Each row is a point on a tangle of strands that fork, close into loops and nearly touch. The rows are in no order.
Points whose rows are less than 65.3 apart are linked; no others are. Some points are linked to none.
(1069): [-10   8  -6   2 -14 -16 -21  19   7   5 -13   8  -8  11   0  -1 -12  -5
   4   2  -5  -3  26  10  -8 -10  27   7  -3 -29   4   5 -22  14   8  -8
  17]
(908): [  7  20   6  20 -10 -14   5  13   1   0  21   4  -6   2  -8  10 -15  11
 -13  21  10   3  11  -8  -4   4 -21   7   7  10  15 -31  -3 -13  17  -4
  -9]
(430): [-23 -10  -9  13  -3 -15   2  27   1  34   7  -7  -8   4 -18  26  -7   2
  -7 -31  -9   1  -5  -6  14  41 -10  15 -19   0  13  16  -5   9  26 -10
  -4]
(62): [  1  11  -8  11  -1  -2 -10 -18   4   0 -24  -1   9  -9  35  -2  -1  -7
   2  35  -1  36   1   5 -31  -5   9   0  16 -11   5   0  22   6   2  -8
   3]
(816): [ 11  15 -17  15  -6 -16 -29  -8   5  -2 -19 -24  -9   2  12  -7  -2 -13
  -4  10   0  19  19  28 -12   6  15   2  17 -14   6   8  10  14  -8 -15
  12]
(597): [ -6 -16  -9 -21  24 -13  -6  -6 -21  -5  -7   2 -20  -9 -22   4   5 -12
  17 -13 -24 -32   8   2  19   0   3  -7  -2 -14 -21  33  -1   4  37   8
  25]
(1214): [-14  12   1   0   4   4   0   7  15  -5  10  11  -5 -18  12  -5 -11  -8
 -21  22  -2  18  11   1 -14  -4  17  -7   6 -18 -15 -12 -14  -8 -11   8
   4]
(1186): [-16  12   6  27   7  11   0  16  -2   7  -5  36  -7  -5  21  -8 -28   2
 -33  24  -7  28   4   3 -40 -20 -11  -8  14  -6  10 -40   8  -8   5  11
 -14]
(1158): [  5   0 -13  10 -18  14  10  -3  10 -14  -2   9 -16 -17 -10 -13   0   7
 -21  -1 -12 -12  12  19 -21   2  -7 -16  14   9  -3 -25 -12  -4 -35  32
 -28]
(944): [ 10   1 -27  15 -12 -25 -12 -16 -26   7 -32  -7 -11  -3  -7   9  13  -3
  19   8 -22 -13   7  20 -13  19  -9   0  18  11  23  13  27  25  13  10
 -15]
(1487): [-20 -14  -4   3  12  -2  -5   0  -2  17 -34  -3  -4 -13   7 -10  18   2
   4   6  -4  -2 -21  -4 -17   7  -2  -2 -11  -5  -7  28  30  29  24   2
 -22]
(1475): [-28  -3 -15   2 -13  18   3  -5  15   5 -16  11   6 -14  24  -4  -7 -11
 -13   7 -16  26   3  17 -27  15  25 -11   4 -12  -1   1 -15   3 -36  20
 -11]
(1278): [  6   7  -3  10  11 -11   3   3  -1  13  44 -15   7   4   5  31 -14 -11
  -6   2   2  29  -4  -9  25  42 -10   2  -2  14  13 -12  -1 -30  -3 -10
   7]
(388): [-30 -18 -10   7  -2  -5   1  26  12  23  -8 -17 -11  -7 -18   3   4   1
  -9 -25  -1 -13  -7   2   2  38   1   3 -22  -3  -1  29   1  26  18   4
 -22]
(397): [ -7   6  -8  41   4 -12 -19  13   3  28 -15 -11  -7   3  12   6  -2   7
 -12  10   4  31  -9   1 -19  14 -16  11   0   3  16  -8  34  11  30 -22
 -12]
(866): [-15   1  -5  26   4   6   4  13  -6  20  19  12  -3   6   3  18 -18  -5
 -26  -4 -12  21  -6  12   2  25  -9  -9  -2  15  17 -30  -7 -20 -16  11
 -17]
(1266): [-30   0  -8  24  -3   8  -5  19   9  27   0   2   2  -1  15   6  -7  -6
 -27  -1  -1  33  -5  12 -10  25  11  -5  -9  -3  10 -12  -5  -3 -16   0
 -16]
(1467): [  6 -11  -7 -15  10  -3 -24 -12 -10  -7 -18  -1 -14  11  -8 -17   0 -22
  19 -24 -24 -28  14  26  14 -16  14  -8  10 -21  -9  25  -8   7   1   2
  31]
(127): [ 19 -10 -14 -18 -25  14  26 -27  -6 -27 -16  12   7 -30  -9  -6  10  23
  29   3 -25 -38  12   1 -19 -10 -15 -12  26  13   0 -14  -7   4 -32  43
 -17]
(1155): [ 10  -1 -19  11  10 -13 -34 -20  -3   6 -36 -24  -4   5  18 -13   5 -18
   8   6  -3  21   9  28  -6  -1  14   3  13 -16   0  27  29  19   5 -17
  20]
(1193): [-12 -14  22  -3  14  10  11   5 -15  20  -6   9  20  14  16  10   9  12
   8  -3   4  16 -37 -23   6  -8 -16   8 -15  13   8  -2  25  -3  21 -24
  -2]
(837): [-39 -23   6  10  14  11  -5  24 -14  29 -32  25 -16  10  -1  -3   1   2
  -7 -33 -23  -7 -27  12  -5 -11  -6  -7 -20  -5   3   3  19  11  20   0
 -20]
(229): [ 15  10  11 -19  -8   4  15 -32 -14 -22 -11  17  26   5  18  -3   5   6
  29  30  -2   1  -2 -22 -11 -32   1   9  20   0   5  -3   7  -5  -2   0
  19]
(948): [ 44   9  -3   6   4   4   2 -26 -15 -16  30   2 -11  17  -8  15  -8  -5
 -11  -9  -9  -3  -4  14  24   1 -21  -9  17  30  11 -27   2 -32 -24   5
   1]
(567): [ -2  10  -2  14  -7  -5  15  12  -3  12  36  16   3   9  -3  28 -36  -2
 -15   6  -7   9  11   2  11  21  -9  -1  -3  14  23 -37 -30 -26  -7   7
  -7]
(1034): [ -7  16   1  17   8   7  -9   8  10   2   0  17 -15  -5  19 -10 -18  -8
 -37  20  -4  28   9  10 -27 -10   3  -8  14 -12  -6 -26   2 -10 -11   5
  -1]
(751): [ 10  -2  -5  -9  11  -3   0   2  13 -18  15 -27 -15 -25 -21 -11  13  -6
 -11 -12  13 -14   3   5  16  11   0 -14   0   1 -26  17   1   0  -5   6
  -3]
(829): [ 20   8  -3 -19  -3 -21   7 -25 -14 -13  -9 -20  18 -11   6   3  21  -1
  33  29  12  -2  12 -12   1   6   4   8  13   7   1  26  17  14  13 -10
  18]
(931): [  6   0   3 -31  -1  -1  21  -7   0 -26  10  29   0 -31  -9   4   2   8
  26  17 -17 -24  19 -19   9 -33   8  -7   8 -16 -18  -7 -29 -15   7  23
  19]
(300): [ 15  -1 -14   2  -2 -16  -5 -30 -19   0 -35 -11   4  -4   5  -7  27  -1
  24  13  -9 -10  -8   9 -11   7  -8   1  16  12  12  24  41  26   7   4
 -13]
(1241): [ -2  -5   4 -26 -28  12  23   9  13 -15   6  -6  15  -4 -13   2  15  10
  23  -6  17 -24  11 -16   2   7  22   6 -15   0 -11   8 -47  12 -11  11
  -6]
(646): [ 34  -3  -5 -21  -2  -8   3 -13  12 -25  11 -55  12  -1 -20 -10  20  -4
  11 -21  38 -18  -1   2  19  16  -4  -6  -4  20   1  33  18  17 -15  -4
   2]
(1148): [-15 -20   6   4  23  11  -1  20  13  10  11 -13 -17   6 -22 -17  -1   0
 -28 -42  12 -15 -18   0  18   5 -16  -3 -24   2 -11  17  13   2   9   2
 -11]
(470): [  1 -13 -14 -25  -1  -1   9 -24  -5  -5   6 -12  11 -12   2  15  10 -19
  19  -2 -14  -3  -8   3  22  25  17 -13  -1   1 -14  31 -11 -11 -19   7
   6]
(149): [  1 -11  -6   8  -8   6  -8  -7   4   8 -13  -8   3  19  -1 -10  11  -3
  -3 -23   3  -5 -21  17   3  11  -1  -4  -8  13  11  14  14   7 -21  -3
 -24]
(749): [  2   4  13  -2 -12  -8   0  14   5  11  20  -3  13  35  -7  20 -12   7
   4 -15  17   0   3 -15  24   4   2  25 -20   3  14   1 -20  -4   9 -29
  15]
(177): [ -5  -9  -9   6  25  -7 -20 -10 -12  14   3  -9  -4  -3  17  19  -5 -20
   0  -2 -14  33 -14   8  11  19   7  -4  -1  -5  -7   9  21 -12   3 -14
  14]
(496): [ -5  -9   7  -1 -22  16   6  -6 -13  13 -19  13  23  33  15   8   5   6
  11  -9  -1   5 -21  -3  -4  -4   5   6 -11  10  19   0  -6   5 -12  -8
  -7]
(1291): [ 15  16  11  -8 -13  -3  21  14  22 -18  37  -5  -2 -25 -13   4   4  16
  -5  15  29  -6  26 -18  10  -2   8   1  -8   5 -15 -20 -36 -14 -14   9
  -3]
(310): [  9  12   6  21  18 -25 -16  20   9  12  27 -24 -11   5  -5   8 -10   1
 -20  -4  21  24   4 -14  10  14 -23  24  -3  -3   3  -3  22  -6  29 -32
  14]
(779): [ 22  19   0  -6  -2  -2  -1 -24   1 -25   3   1   2  -8  13  -5  -5  -3
   3  23  -4   9  13   7 -12 -13   1  -1  26  -1   0 -12   5 -11 -20   3
  13]
(960): [ -7  -8 -18  20 -11  -5 -17  -3   0  16 -26  -7  -9  10  -3  -4  12  -2
   0 -16  -8  -3 -12  26 -11  20  -2  -1  -5   6  15  15  23  20 -11   1
 -33]
(712): [ -7  10  22  -8   7  16  11  -5   2 -14   2  39   7  -2  18 -14 -11   8
  -3  22  -2   9  -6 -23 -14 -50   3  -1   9 -15 -11 -24  -2 -18   2   3
  13]
(746): [-28  -1 -12  18 -13  16  -6   6  15  19 -24   5   6  -1  32  -5  -6  -8
 -19   7  -1  39  -4  16 -30  10  24  -4  -5 -12   6  -5  -4   8 -25   2
 -13]
(187): [-20  -7  15  -2  26  -3 -20  17  10  11  -1  -4  -2   1  13 -11 -12  -7
 -12   8  17  25  -1 -10   2 -19   7  12 -18 -28 -20  11  10   4  22 -27
  24]
(635): [-11  -4   6  -4 -11  13  20  16  16   3  23 -11  15   4 -13   2   8   6
 -14 -15  25  -7 -11 -19  19  19   3   2 -23  11  -4   3 -26   0  -9   0
 -14]
(1355): [ 10  -9  -7 -19  -7   8 -13 -20   5 -14 -22 -10   2  12   3 -20   7 -17
  24 -20 -13 -20  10  22   7  -6  20  -8  12 -13  -5  25 -14   2 -28   4
  21]
(246): [  7   3  12 -32 -19   6  15   1  21 -24  13  -6  18  -5  -2  -3  11   6
  27   3  26 -13  20 -18   4 -14  31  12  -8  -7 -20   4 -44   1 -18   6
  12]
(784): [-18  -6 -12  -8   4  10  24 -11  -2  -1  19  16   7 -28   2  16 -13 -12
  -8  11 -24   8  -1   4   1  23  10 -18   1   2  -6  -9 -24 -18 -20  31
 -10]
(1350): [-29  -4   2   8  -5  14   1   6   3  20 -19   9  19  -2  35   3  -1  -3
  -1  18   8  39 -10  -8 -23   1  21   3 -11 -13  -1  -1   0   7   1 -10
  -1]
(140): [  3   4  -4   0  16 -10   1   4   0   3  42 -12  -5  -5 -12  21  -9 -11
 -13 -11   0   8  -3 -10  36  24  -5   0  -6   4  -7  -3 -10 -25   1  -9
  11]
(471): [  9   3 -24  24   1 -26 -20 -14 -22   7  -8 -12 -19  -6  -8  25   0 -10
   9   6 -21   3   2  20  -3  32 -10   0  16  11  17   3  26   6  20   5
 -10]
(1482): [-14  -7  -2   1 -15  11  25  -9  -9  14   1  20  34  -1  28  25 -19  -2
   8  26  -8  29  -3  -8 -19  22   6  -2  -2  11  23 -16 -13  -8 -13  13
 -12]
(675): [  7 -16  -9 -11  18 -14 -15 -14 -18  13 -11 -19   7  21   5  16   1 -15
  21 -14  -6   6  -4   4  26  13  -1   9 -11  -1   4  40  20   3  19 -22
  28]
(556): [ -4 -10 -14 -30  -7  -1   7 -24   2 -14 -17 -12  10 -27  11   0  16 -17
  28  11 -14  -4   8   2  -5  19  28 -12   7 -16 -21  37 -10   1 -21  17
  12]
(156): [ 13  17  -6  34   6 -21 -28  14  10  11   0 -28 -14   8   1  -3  -6   3
 -24   4  20  23  10   4  -6  11 -16  17   5  -3  10  -3  28  10  23 -31
   3]
(407): [  9  12  25 -13   3  -1  -2  -4   2 -16   5  22  11  17   7 -11  -5   8
   9  17  12   0   3 -21   3 -50   7  16   3 -14  -6 -12  -3 -11  13 -16
  25]
(347): [-11  -7  -2   5 -32  12  14  -3 -16  19 -16  21  26  21  20  20  -8   5
  11   9  -9  14 -10  -6 -19   8   6   4  -7  10  27 -11 -14   6 -12   4
 -16]
(989): [ 15   7 -10  25 -15  -1   8  -4  -4 -13  -3   5 -20 -19 -14 -10  -3  14
 -19   9  -8 -16   9  19 -32   6 -26 -11  22  19   7 -33  12   0 -16  32
 -43]
(1156): [-19  -1  -3   3 -20   3   6  24   7  -2  -4  20 -12 -10 -20  -7   0  13
  -5  -3 -10 -27  11   1 -14 -10   2  -7  -3 -11  -4 -12 -29  10   9  17
 -14]
(1068): [ 34  25   9   0  16  -6 -13   6  12 -14  23 -12 -25   5 -11 -11  -5  -5
 -26   1  15  -2  21   3  19 -20  -2  -1   8  -8 -20 -16  -6 -18 -15 -10
  20]
(1041): [-33 -11  -6  11  -3  -4  12  21  -8  34   6   6  11  -1   2  30  -4  -1
   1  -3 -10  17 -12 -13   8  35   0   3 -17   1  14   2 -11  -3  13  -3
  -6]
(1473): [  1  11  16  16  23 -12  -9  29  13  17  33 -11  -9   9  -3   3 -13   1
 -33  -2  27  25   3 -23  15   3 -16  18 -10  -6  -8 -15   6 -17  15 -29
  16]
(690): [  9  17  15 -14   1 -13 -12  23  24 -21   8  -4 -14 -18 -13 -25   5  11
   4  10  26 -16  35  -5  -6 -33  16  11   1 -22 -23  -7 -19   7   6  -1
  21]
(1057): [-19 -17 -13  15  19  -3 -18  -5  -2  20 -24  -8 -12  -7   6  -4  12 -10
  -1 -11  -8  11 -22  17  -5  18  -2  -3 -11  -4  -5  23  38  15   6  -2
 -25]
(1205): [-26  -1   2  -1  14  21   8  -8  -6  -4 -15  40   1 -20  26  -5 -17  -6
 -11  19 -28  23  -9  -1 -31 -27   3 -15  17 -13  -7 -17  10 -11  -7  20
  -2]
(1488): [  2   8  12  19  -1  -4  16   8  -9   7  23   7   1  -1 -10  10  -7  16
 -10  16   6  -1 -13 -20   2   7 -37   4   2  23  14 -31   8 -16  22   0
 -20]
(1456): [  4  -3  12  15  -7   8  10  -9 -11  18 -10   1  25  15  21   7  13  15
   7  16  10  17 -35 -18 -14   7 -21   9  -3  28  25 -17  28   8   4 -10
 -32]
(735): [ -4  14  -1  -9  -8   8   8   5  20 -21   3  27  -5 -21   9  -7 -17   3
  -7  23  -9   3  27  -5 -25 -24  15  -4  12 -20  -9 -25 -25  -6 -21  22
   7]
(180): [  0  -4  -6 -16   2 -11   8 -24  -8  -6 -18 -13  15 -23  12   1  23  -6
  21  30  -1   4  -7 -12  -9  15   7  -3   7  -2 -12  31  21  12   8   2
  -2]
(1142): [  6  16   6 -19 -31 -20   8  12  -2 -12   2  -3  17   2  -7  12  11  13
  39  18  24 -13  38 -17 -13  -6  29  26   0   0   4   1 -33  21   3   7
  10]
(1088): [-10 -24  18  -6  12  24  -7  18   9   2  -7  15 -17  22 -18 -28  -7   3
  -7 -45  -7 -43  -8  11  13 -34  -5  -7 -21 -11  -9  10 -17   3  17   1
   6]
(1029): [ 21  25  18 -11 -22 -15   2   8   4 -22  11  -2  10   7 -12  -4   9  23
  25  15  35 -14  32 -14  -8 -32  13  28   8   7   5 -18 -18  13   5  -4
  11]
(1122): [-20  -7   6   8  20   3 -22  13   9   7 -14  -5 -13  -8   6 -23  -2  -8
 -22   0   6  12  -8   7  -9 -10   2  -3  -6 -21 -23  12  16   8  16 -10
   2]
(871): [ 24  22   6   0  -8 -17   7  12  13 -18  33 -21  -9 -16 -22   5   4  13
  -7   8  31  -9  23  -8  14   6  -8   3   0  12  -5  -7 -15  -9  -3  -7
   3]
(1389): [-10  -3 -13 -14  -9   9  -2 -18  13 -10 -19  -3   4 -16  20  -5   4 -15
   8   7 -16  10   5  11 -15   9  27 -12  11 -18 -14  19 -10   1 -31  13
   7]
(1392): [  1  -9   8   0   6   8  -9 -14  -8   6 -38   1   7  13  12 -19  17   6
   9   0   2  -3 -24   1 -16 -18  -6   4  -2   1   4  19  34  24  15  -9
 -10]
(1240): [-11  -2  11  15  11  16   2   7   1  12   5   8   4   8  13  -9   6   1
 -26  -3  10  24 -23  -1  -4  -2  -9  -6  -4   9  -1 -16  19 -17 -15  -3
 -15]
(1021): [  3   0   1 -18  -9  12  21 -29 -15 -21 -17  32  18  -7  16  -1  -4   6
  24  25 -22  -9  -2 -20 -18 -32  -4  -5  21  -4   1  -6   2  -6  -5  19
   9]
(383): [-10 -23  15  -4  22  24  -2  24  18   2  14  -6 -18  13 -21 -26  -7  -2
 -25 -45   9 -28  -6   2  26 -15  -9  -7 -28  -6 -18  12 -15  -2   8   4
   5]
(787): [-10 -11   9   9  13   3  -9  18   1  14  -4  -1 -19  20 -20  -9  -6  11
 -17 -35   1 -17 -15   6   9  -5 -23   6 -14   3   4   8  16   9  28 -10
  -6]
(823): [ -8  -5   8   2   1   5 -31  12   5   7 -27   2  -5  29  10 -23 -13 -11
   3 -14   2  -3  14  15  -8 -31  19   9  -8 -31   2  12 -11  17   7 -18
  27]
(903): [ -3  -8 -16 -11   5   2  16 -19  -4  -9  24  -4   1 -26  -7  19   4 -17
   1   1 -16  -1  -9   3  18  32   8 -18   2  11 -13   6 -12 -18 -22  23
  -9]
(586): [-26   1   7  16   3  16   9   8  -9   8 -16  44   8  -8  29   1 -23   3
 -10  26 -16  29  -9  -5 -38 -25  -1 -10   9 -10   9 -27   8  -3   7  11
 -10]
(916): [  7  -5  18  -9  10   6  11 -17 -20   3  -5  12  20  13  10   4  11  11
  14  10  -1   0 -31 -20   6 -17 -19   2   1  14   5   1  26  -7  18 -16
   0]
(1398): [-26 -17   4  10  15  20  -3   7  -8  16 -13  21 -13   7  -1 -12   5  -5
 -15 -33 -17  -4 -31  18   4  -8  -4 -15 -12   4  -5  -6  16  -8 -13   7
 -23]
(239): [ 16   5  17   9 -16  13   4 -10 -10   0 -11   2  19  33   6  -6  13  20
   2   1  16  -3 -28 -11 -11 -15 -20  15   1  27  22 -15  20  11   2 -13
 -23]
(688): [ 46   4 -13 -15   0 -11  -5 -12   7 -28  17 -47  -3  -4 -28  -9  18  -6
   8 -29  24 -22  12  16  28  10  -5 -14   7  22  -1  21   5   2 -26  -2
   5]
(898): [-23 -15   4   6  14   0 -14  20 -15  24 -29  15 -18  17  -7  -3  -5   4
  -1 -25 -17 -15 -11   5  -3 -13 -10   3 -15 -11   6  19  15  19  42  -8
   3]
(135): [ -4   1  -7   5  -4  -9  -1  -4 -12   4   3   9  -6  -2  -7  17  -6  -4
   1   5 -19  -4   0   5   2   8  -5  -5   6   3   7  -3  -2  -7   9   3
  -4]
(763): [ -3  10   6  -2  -1  12  10   6   9 -20   4  37 -10 -18   1 -16 -12  12
 -12  18  -9  -7  12 -12 -20 -43  -2  -7  12 -17 -13 -33 -16 -11   0  21
   2]
(26): [ 19  22  18  -7 -13 -10 -12  20  20 -21   8 -11  -6   7 -14 -23   6  16
   6   0  39 -16  37   0  -7 -29  15  21   2  -7  -6 -13 -21  16  -1  -9
  18]
(1356): [  9 -12 -17   1  17 -14 -20 -21 -20  19 -34 -13   6  13  20   5   6 -16
  22   0  -8  19  -3  12   6   1   6   5  -4  -6   3  35  32  13  19 -22
  25]
(888): [-22   0   6  16  -2  -1  20  13  -9  18  12  13   8 -13  -2  13  -6  12
 -10  19  -2   6 -17 -19  -7  18 -21  -1  -3  13  12 -22   1  -6  19  11
 -27]
(1064): [-11  -1  12  -2 -15   8   6  22  16   7  19  -9  13  25  -7   5  -4   8
  -8 -15  29  -1  -1 -18  13   9  11  19 -26   2   2   0 -30   4   1 -16
  -2]
(719): [ 16   7   5 -20   8  -2  20 -21  -7 -28  19  21  -3 -31  -5   7  -5   2
  15  25 -15 -11  10 -13  10 -24  -4  -9  17  -2 -14 -16 -10 -23   7  17
  11]
(340): [ -3   3  -6  -3   0   3  25  -2   1  -3  36  15   7 -18  -1  22 -26  -7
 -12  16 -11   8  13   1   9  21   1 -10   0  10   5 -26 -33 -25 -15  23
  -7]
(1395): [  3  -4  -6  -9   9 -11   1 -13   2 -12  -2 -24   1 -25  -9  -3  19  -3
   7   9   6  -7  -7  -2   2  16  -2  -7   5   1 -15  27  20  10   9   1
  -9]
(584): [  9  21  17  23   7 -11   0  24   6  13  38   6  -6  18  -1  12 -19   7
 -24  10  18  18   6 -19  12   1 -21  15  -2   8  12 -36  -5 -29  12 -18
   5]
(618): [ 20   1   3 -12  -9   6   1  -5  10 -19   6 -12   3  11 -11 -16   8   1
   4 -17  11 -21   3   5  17  -8   3  -3   0   4  -4   6 -16  -3 -16  -5
   7]
(1110): [ 23   9   0 -13 -11 -20   3 -14  -6 -13   2 -29  14   6  -9   3  16   3
  24   8  21  -9  15  -3  13   9   2  10   9  11   9  20   5  14   5 -17
  17]
(1292): [ 16  -1  18 -19   0  15  22 -32 -15 -14   4  18  26  11   9   1   8   7
  18  12  -2  -4 -26 -22  11 -24 -12   0   7  14   1  -4   6 -20  -3  -6
   7]
(854): [  9   8   7  -2   4 -12   0   9   3   0  28  -4  -3  13 -17  12 -10   5
  -5 -10   8  -7   3 -10  29   0 -10  10  -7   4   2  -4 -10 -15  13 -20
  15]
(10): [  4  10 -20  12 -12 -10 -13 -18  -6  -2 -27   0  -1  -6  18   3  -4  -8
   8  22 -17  18  14  20 -28   5   9  -3  22  -9  13   4  13  13  -4   4
   3]
(1377): [ 11  -7  -5   2  25 -13 -27  -8 -12   6  14 -21 -10  13  -5  16  -8 -18
  -2 -24  -5  12 -11   9  31  14  -8   6   0   0  -3  15  19  -9   8 -22
  23]
(835): [ -4  11  17   3   7  -5 -13  10   3   1   2  12   1  15  10  -7 -12   4
  -7  12  13  13   3  -9  -2 -30   5  12  -3 -17  -2  -9   2  -6  18 -25
  19]
(1038): [  1  -2 -11  16  -2 -10   9  -2  -2  17  28 -18  15  -2   2  28   0  -5
   1   5   2  25 -15  -7  14  52 -15   0  -3  26  21  -7  11 -16  -6  -2
 -19]
(1271): [  1   6   5  -4 -24   9  29  18  18 -10  28 -14  10 -12 -17   3  13  15
 -11  -1  33 -10   6 -20   9  17   3   1 -16  16  -7 -11 -35   1 -16   9
 -21]
(652): [  1   9   3 -15 -26 -12  15  13   4 -11   6 -11  10 -11 -19  12  13  15
  25  11  22 -21  24 -15  -7  11  14  12  -8   5   1   6 -29  19   8   3
  -2]
(1212): [ 40  16   4  -4   4  12  13 -14   2 -18  33  14 -10   4  -2   8 -18  -1
 -21   5  -4   1  19   4  19 -13 -12  -8  12  15   2 -38 -22 -34 -30  12
   4]
(678): [ -1 -15  -3   2 -10   8  -3  -9 -12  18 -19   0  15  31  13   9   8  -3
  12 -22  -6   8 -25  12   9  11   0   0 -12  14  21  14  14   2 -15 -14
 -10]
(228): [-15 -16  -8  -9  32  -8 -16  -8 -15   3   6  -4 -19 -20 -11  14  -1 -21
   1 -10 -19  -3 -10   2  21  16   8  -7  -4 -14 -28  24   8  -6  22   2
  17]
(1442): [ 19  -9  -1  -6   3  -4  -5 -29 -17   3 -36 -13  10  25   5 -19  25   5
  24  -5   3 -21 -16   5  -2  -7 -10   7   3  17  20  28  43  34  11  -6
  -7]
(255): [-11 -19 -10  -8   0  -8   8  10   6  10 -13 -22 -14  -6 -24  -2  18   8
   6 -24  -2 -39 -10   4   0  33  -8  -1 -20   8   3  39  14  37  19  16
 -26]
(193): [ 45  22  -5  10  -5 -11  -8  -8  -3 -15  26 -21 -14  17 -17   7  -2  -2
 -15 -10   9  -6  12  16  24   4 -17  -2  18  22  10 -18   0 -19 -23  -9
   7]
(344): [-16 -22  14  -1  29  22  -2   3  -5   8  -4   7  -4   9   4 -16   6 -10
 -14 -36  -3   0 -34   9  19 -14  -5 -14 -16   2 -13   6  17 -17 -13  -2
  -7]
(565): [-16   6  -7   1 -32   0  -6  25  11  -3 -15  18  -6   3  -6  -6  -8   4
   4  -1  -7 -16  26   9 -23 -11  23   0   0 -24   3  -9 -37  18  -5  11
   2]
(1431): [ 37  22  12  -1   7 -18  -4  14  16 -18  32 -25 -14   4 -21  -6   0   8
 -17  -2  36  -8  26  -9  24 -12 -11  10  -1   6  -9  -9  -4 -11   0 -19
  18]
(1359): [ 10  13   1 -21   2  -4 -14   7  22 -19   3   1 -14 -14  -6 -22  -2  -6
   9  -1  -2 -17  32  10   4 -27  24  -2   6 -30 -23  -3 -28  -1 -16   6
  31]
(111): [-21  -4  -8   2  30 -10 -14   4  -1  12  19 -13 -11 -24   5  15  -8 -23
 -14   5  -7  27  -4  -1  13  25  14  -5  -5 -18 -23   9   3 -11   8  -3
  14]
(106): [-25 -11  -6   9  -4   1  22   3 -17  26   9  14  19 -11   8  28  -8  -1
   5  15 -16  16 -15  -9  -1  33  -6  -8  -7  13  17 -11  -4 -11   4  15
 -19]
(1351): [-16   4   2  11  11   8  -6   2   5  16  -6   8  13  -1  41   7 -10 -10
  -7  23   1  52  -7   1 -16  -3  14  -2  -1 -12   3 -11  11  -8  -3 -17
   7]
(573): [ 41  34  -1   7  -1 -11 -17   0   5 -12  22 -11 -23  14  -6   2 -16  -8
 -21   4   3   3  31  20  11  -7   0   2  16   1   5 -25 -10 -15 -27  -8
  19]
(420): [  5  -3   4  18  -3   5  12  -5   0  16  17 -13  26  10  17  12   9   5
  -3  10  16  33 -27 -14  -1  32 -18   2  -4  31  22 -15  24 -11 -15  -7
 -27]
(1386): [ 18   2 -13  -8 -23  12  14 -14   4 -28  -3  10  -6 -27 -11  -8  -1  16
   9  -1 -17 -25  23  14 -16 -11  -9 -14  23   6  -2 -21 -20  -3 -32  34
 -10]
(417): [-23  -6  -3   8  -1   5  -1  16  -1   3 -10  19 -21 -12 -19 -15   3   8
 -14  -8 -18 -23  -7   6 -11 -10  -6 -12   0  -9 -11  -6  -5   8  18  15
 -19]
(771): [-25  -9  12  -3  13  13   0  14  11   1  -7   5  -9 -12  -5 -25   7   5
 -15  -3   6 -10 -13  -9  -8 -14   2  -5  -9 -14 -24   9   2   9  20   2
  -8]
(1305): [ -8 -13  11  -2   3   8 -14   7 -18  13 -27  20  -6  33  -4 -10  -6   1
  10 -28 -17 -20  -9  12   4 -29  -3  -2  -7 -10  10  11   3   8  21 -11
  13]
(998): [ 35  -2 -12  -8  13  -7 -15  -6   4 -27  14 -36 -24 -11 -33 -14  14  -8
  -1 -33  12 -30  11  22  25   5  -7 -13   7  10 -14  16   6   3 -11   7
   5]
(1388): [-17  -7 -12  31  19  -8 -17   8  -1  28 -13 -12 -10 -11  12   6   7  -3
 -10   1  -4  33 -19   6 -12  24 -10   3  -6   3   3   3  41   8  20 -13
 -19]
(671): [ 14   9  -1 -22   3  10 -13 -18  13 -24 -10  -2  -6  -1  12 -26  -4 -12
  13  -4 -14  -9  16  13   1 -28  19  -6  20 -25 -16   4 -12  -7 -33   5
  34]
(548): [  7  11   1   0   3 -16 -12  16   5 -14   2  -4 -26 -12 -30 -14   3  10
  -1  -5   1 -28  23  11   0 -12  -4   0   7 -10  -8  -1  -5  12  23  -2
  10]
(1056): [-26  -6 -13  -2 -17  11  14   2  12   5   5   4  11 -15   8   7  -5  -9
 -10   8 -10  12   2   7  -9  28  22 -10  -4  -4  -2   1 -29  -2 -32  21
 -12]
(1067): [ 10   1  14   4 -24  13   8  -5 -22  11 -22   8  20  47   3   5  14  24
  14  -8   7 -17 -25 -15 -14 -13 -18  22  -4  28  33 -11   3  30  12  -7
 -26]
(440): [ 18  -7 -10 -21 -18  14  28 -36 -20 -29 -19  27  19 -10   5   0  -3  14
  33  15 -33 -29   7 -13 -16 -25 -13 -10  28   8   7 -12  -1  -4 -21  34
   2]
(1227): [ -3  -1  10 -34 -15   9  26  -4   8 -24   3  22  18 -15   3  -1   9  10
  32  17   5 -18  13 -34  -4 -27  22   8  -3 -11 -20  -3 -36  -3  -3  20
  11]
(1320): [ 29  10   4  -8  -5 -15   3  -3   4 -17  13 -38   7   4 -20  -1  15  11
   6  -6  31 -15   6  -4  14  10 -13   9   4  20   8  15  15  14   5 -16
   3]
(950): [ -6 -13   5  -5   0  15  -3   3 -10   3 -11  24 -11  22 -17 -10  -2   3
   3 -33 -24 -33 -12  12  12 -25  -6 -11  -4  -2   0   2 -13  -5   8   3
   0]
(358): [-21 -26  21 -10  18  23  10   9  -5  15  -5   1  15  17   8  -4   6   1
  -2 -28   9   4 -35  -9  17  -7  -4   1 -27   7  -4  13  13  -3   4 -13
   0]
(21): [ -2 -18 -13 -18  11  -8 -13  -6  -9  -4 -16 -11 -14  -3 -16  -6   7 -18
  19 -19 -19 -28  10  18  12  10  11  -8  -2 -14 -14  40  -4  12  13   7
  19]

A piece is two or more points that can be reached from each other along the links. Count, over all rows, the pieces, the separate loops (a circle has one, a figure eight two, a Y none), the forks (points with three links) and the tips (points with one).
pieces | 6
loops | 5
forks | 6
tips | 8

A fork is a point with three links, a tip a point with one. Leave the first point through the second and follow the links. Name the first fork or tip that comes.
(960), (149) | (106)
(1377), (177) | (719)
(228), (111) | (746)
(712), (763) | (1205)
(635), (1064) | (1067)
(127), (440) | (898)
(1278), (140) | (1212)
(106), (888) | (1057)
(229), (1021) | (989)
(407), (835) | (823)
